A landscape with many peaks, sampled at points; each row gives a point and its height.
From any point a climber takes the steepest step (rise divided by distance) to one of its 2 nearest points. It stops when none of these is higher. Distance is the straight distance between rows; heights are no part of it.
(72): [105 175 163 143 161 150 138 146 119 138 171 131 149 152 171  94 151 145
 117  42]  (h 44.4)
(943): [144  79 170 139 133 126 111  62 136 125 147 133 100 156 115 124 145 166
 148 116]  (h 50.8)
(507): [116 125 122 107  78 106 146 186 153 119 170 135 155 144 151 126 143 137
 166 159]  (h 53.8)
(332): [ 96 156 153 144 110  57 159 170 166 132 116 140 124 116 161  78  90 102
 109 115]  (h 61.6)
(185): [125 171 111  73 122 122 143 152 130 167 151 129 149 122 121 141 139 114
 119 112]  (h 6.0)
(715): [ 76 176 122 141 109 101 131 198 142 144 145 131 141 110 181 140 129 102
 146  83]  (h 14.4)
(231): [156 145 163 149 150 118 119  99 105 148  82 134 126 114 133 141 111 114
  77  68]  (h 50.4)
(831): [118 100 150 134 141 178 111 117 144 123 162 123 117 152 148 131 156 147
 180 129]  (h 45.9)
(587): [148 151 155  93  70  63 143 139  87  27 113  75 165 132 126  99 115 150
  76 112]  (h 28.1)
(265): [144 144 115  98 175 109 119 105 114  69  89  99 106  72 121  82 108 124
 125 143]  (h 36.3)
(1009): [136  74  81 138  85 178 129 129 124 131 121 133 134 163 142 137  98 125
 121 213]  (h 22.4)
(563): [131 135 163 134 142 124 136 121 125 142 124 131 143 154 149 117 111 133
  84 108]  (h 54.2)
(925): [129  94 155 125 156 126 122  91 160 121 154 144  83 116  78 105 143 164
 168 134]  (h 55.1)
(1005): [139  97  94 142  73 149  97 139  85 181 114 156 110 159 155 154 110 111
  65 195]  (h 18.0)
(186): [157 115 176 131  86 125 140  89 119 131 137 132 181 200  83 168 155 127
 104  77]  (h 47.3)
(844): [120 161  72  80 114 157 153 138 135 186 141 125 155 134  81 167 133  95
 110 137]  (h 7.2)
(414): [ 91 131 115 162 101  87 111 183  89 177 114 174  79 143 161 143  89 104
  73 201]  (h 69.6)
(612): [143 156 117  94 171  74 138 126 107  75  55  92 119  77 131  94  98 105
  79 119]  (h 33.9)
(979): [141 133  88 157 169 186 135  85 139 161 100 126 128  97 100 122 105 102
 105 124]  (h 10.1)
(506): [138 115 160 131  88 135 153  96 125 190 149 152 146 210  93 150 120 141
  71 123]  (h 54.3)
(145): [116  69  87 160 141 174 125  81 153 136 126 129 111 115  61 129 142 144
 158 148]  (h 65.2)
(65): [173 145  98 147 180 168 118  84 113 120  70 111 143  98 127 116 105 110
  89 112]  (h 11.4)
(1012): [147 174  71  88 166 168 155 136 120 130 105  95 178 116 119 105 128 105
  98 115]  (h 57.5)
(676): [101 141 136 127  81  64 158 170 175 161 134 154 114 120 132 128  98  99
 127 114]  (h 68.6)
(189): [153 143  94  74 119 119 106 168  79 181 111 117 154 119 147 185 140  96
 104 139]  (h 15.3)
(1039): [125 165 137 170 176 122 131 107 147 102  97 124 121  83 141  95 110 104
 121  69]  (h 55.0)
(210): [ 98 135 125 136  55  91 134 187 168 146 161 159 121 155 136 145 113 110
 157 163]  (h 60.2)
(216): [100 112 145  90  95 120 132 194 127 136 179 134 111 155 149 162 160 120
 170 190]  (h 53.3)
(888): [144 110 115 150 144 195 121  95 129 112 132 113 173 162 153 142 139 147
 163 117]  (h 42.2)
(212): [151 185 134 109 141  81 147 131 111  58  67  87 148  62  98 102 107 103
  81  74]  (h 31.9)
(847): [ 90 117 140 132 163 168 169 131 148 133 178 136 115 174 143  67 114 138
 119 168]  (h 37.0)
(396): [128 136 133 133  92 114 159 125 154 166 134 156 145 169 111 130 105 114
  94 123]  (h 59.7)
(595): [109 153 121 135 145 144 129 130 167 143 157 122 131 107  83 134 149 129
 183 106]  (h 58.4)
(712): [144  70 112  94 101 127 135  94 149 134 128 122 124 147  85 143 132 145
 135 170]  (h 65.3)
(378): [142 167 141 101 124  79 157 138  89  69 102  81 164 109 122 101 119 135
  84  77]  (h 30.1)
(855): [142 165 140 149 188 131  84 103  94 179  86 145 105  93 129 149 133 116
  92  89]  (h 47.5)
(14): [140 118 108  92 142 133 114 131 145 126 124 123 111  68  83 139 152 125
 182 157]  (h 66.3)
(981): [142 124  86 137 102 156 132 131 144 120 118 115 180 154 154 143 117 113
 144 121]  (h 38.2)
(778): [130 101 115 110 126  82 120 165 119  98  93 118 129 102 179 133 117 107
 137 181]  (h 50.2)
(1033): [151 154 155 104 126 139 170 105 100  97 151 103 185 168  99  98 158 152
  99  63]  (h 45.4)
(439): [146  83 157 133  52  50 148 110 179  96 104 128 132 123 109 124 105 123
 134 121]  (h 21.8)
(661): [156 107 122 144 129 152  60  88 111 164 131 148  99  99  98 169 182 152
 151 128]  (h 54.0)
(926): [104 166 181 135 187 109  98 133 102 177 136 159  84 118 162 134 141 139
 108  74]  (h 42.8)
(46): [ 80 112 132 147  77 131 141 164 141 175 148 159  60 130 125 148 111 110
 122 184]  (h 69.1)
(321): [169 109 123 155 136 171 115  75 135 132  96 117 154 138 122 152 127 149
 120  96]  (h 46.0)
(393): [ 87  89 166 163 139 175 142 137 144 127 184 155  80 174 157 109 114 153
 152 171]  (h 39.7)
(385): [159 114 108 136 138 125  78  92 147 124 116 140  97  76  63 146 176 144
 191 136]  (h 59.3)
(713): [101 169 131 103 223 148 146 129 116 136 140 123 101 106 135  69 127 131
 106 125]  (h 64.3)
(468): [141 123 144 115 122  89 118 131 137  93 130 116 141 106 153 125 145 142
 168  92]  (h 17.6)
(9): [124 164 140 130 185 120 154 106 130 123 103 124 114 100 114  79 104 118
  85 106]  (h 59.2)
(457): [154 112 186 115  50  34 138 128 140  64 115 124 140 152 106 134 121 128
  93 108]  (h 23.9)
(305): [114 116 133 150 131 157 152 157 118 124 156 140 146 195 174  86 100 151
 136 180]  (h 34.1)
(932): [105 128 137 166  91 123  97 195 105 140 156 162 140 187 208 141 104 136
 147 152]  (h 29.4)
(516): [ 69 168 137 144 171 160 140 163 124 133 165 131 132 145 193 105 130 127
 143  97]  (h 47.4)
(123): [148 162 104  62 144 107 149 132 123 108 136 102 152  93  70  97 151 137
 139 108]  (h 3.9)
(107): [124 141  84 112 147 163  96 148  75 166 112 126 128 112 149 189 144  97
 136 150]  (h 14.1)
(346): [154 141  76 120 175 169 107 121  90 143  84 106 143  97 140 155 124  94
 119 140]  (h 12.8)
(229): [131 127  75 117 132 166 147 113 145 156 115 122 150 125  95 148 107  86
 110 153]  (h 8.5)
(872): [170  81  89  89  94 117 117 125 141 114 109 118 111  68  91 166 157 124
 161 180]  (h 59.8)
(192): [121 145 137 146 119  90  98 164 143 124 117 127 141 102 182 159 132 107
 171  69]  (h 15.9)
(941): [156 127 164 105  66  66 137 145 108  59 131 112 180 161 142 105 129 152
 115 114]  (h 26.0)
(588): [159  44  85 138  99 158 126  61 145 137 116 121 136 147  64 138 150 153
 147 158]  (h 73.7)
(921): [ 98 144 109 176 111 160 135 168 155 108 139 130 158 146 177 129 109 106
 161 130]  (h 34.7)
(126): [ 74 118 161 165 131 154 128 161 154 122 184 142 102 150 172 131 138 133
 187 143]  (h 42.4)
(1031): [128 190 134  67 129  89 161 157 132 155 145 122 150  99  78 108 163 127
 113  81]  (h 5.0)
(650): [145 105 134 121  93  83 148 107 170  79 138 113 132 130 111 113 118 149
 149 109]  (h 19.7)
(7): [164 104 103  95 120 114 125  85 138  83 115  83 157 126  42 129 141 157
 162 124]  (h 1.8)
(859): [116  94 138 180  87 145 116 180 100 123 150 163 110 187 187 137 111 152
 149 213]  (h 26.9)
(915): [153  95  94  89  84 109 102 142  85 169  91 131 136 136 148 177 131 110
  85 183]  (h 16.5)
(294): [130 118 127 154 128  88 122 139 155 107  90 136 104  63 153 133 107 103
 138 118]  (h 49.9)
(110): [151  85 101 114 106 125 100 142 127 113 108 123 124  86 155 173 145 109
 159 169]  (h 54.7)
(899): [ 99 172  79  99 169 173 157 163 124 144 132 110 145 113 134 109 119  94
 107 156]  (h 63.4)
(856): [ 80 122 127 175  84 122 124 192  99 154 161 174  60 170 153 151 101 106
 111 199]  (h 76.9)
(222): [145 152 119  93 172 126  98 105 101  42 126  80 112  84 112  85 131 169
 164 128]  (h 39.8)
(604): [ 83  97 114 167  81 121 153 137 184 154 122 148  89 116 120 127  88 100
 108 166]  (h 61.5)
(456): [ 96 151 155 153 211 115  81 116  95 179 110 153  64  82 167 136 129 119
 107 118]  (h 44.9)
(1029): [107  97 119 128 168 145 128  95 157 158 150 132  83 111  36 123 151 150
 170 164]  (h 59.4)
(664): [175 141 114  63 148 117 126  85 116 105 124 107 126 102  51 114 150 161
 139 138]  (h 2.8)
(791): [111 176 184 171 172 133 106 119  99 155 140 144 135 139 183 141 138 137
 120  31]  (h 41.6)
(324): [108 116 137 115 145  49 110 167 136  85 101 119 102  76 174 119 122 105
 148 130]  (h 46.7)
(196): [164 165 140 103 126 143 124 121  77  96 132 102 192 173 138 129 171 150
 117  55]  (h 42.5)
(596): [160 102 169 107 163 155 119  66  93 110 137 119 121 155 117 125 140 179
 122 114]  (h 47.0)
(613): [ 85 159 112  95 186 169 161 148 135 143 161 124 103 110 102  95 141 120
 134 159]  (h 70.1)
(370): [129 131 172 134 136 125 168  95 141 112 157 118 148 177  79 106 144 162
 120  74]  (h 48.7)
(335): [161 111 129 153 130 153  81  93 114 161 104 133 118 104 147 163 148 129
 128 106]  (h 50.0)
(484): [126 157 149 139 163 120 137  97 156 106 145 117 138 122  99  99 145 150
 158  73]  (h 52.9)
(326): [152  88 174 121 108 126 148  71 129 151 137 153 147 174  55 146 139 164
  92 110]  (h 50.5)
(345): [113  88 127 108  92 141 127 140 143 144 170 142 110 139 110 159 144 136
 155 188]  (h 58.3)
(224): [135  74 110 180  97 188 110 158  97 106 138 138 137 171 179 143 116 125
 138 225]  (h 24.8)
(55): [101 119 130 165 120 112 146 119 197 137 109 144 103  87 115 124  99 108
 123 112]  (h 54.8)
(363): [ 99 162 129 163 187 155 143 127 139 106 125 118 120 111 180  81 108 122
 137  91]  (h 51.1)
(382): [152 150 163 120 172 131  98  75  96  73 125 105 113 120 109  94 144 182
 141  98]  (h 43.5)
(665): [ 92 136 135 181  98 144 100 176 139 143 148 151 136 154 204 154 115 117
 172 105]  (h 31.8)
(10): [146  69  93 156  68 175 115  92 117 160 114 157 128 166 141 143 117 130
  84 173]  (h 20.0)

Call two points neighbours if one is among the 2 nearest of the other. Go from one point of each pair to the other, from neighbour to neighbour, staying as high as possible. Name the lowest point that can't be avoided.
(831) / (14) | (888)
(588) / (676) | (216)
(14) / (856) | (324)

For each start below, name the point where the climber stops.
(72) | (613)
(664) | (14)
(1005) | (14)
(212) | (588)
(921) | (14)
(192) | (588)
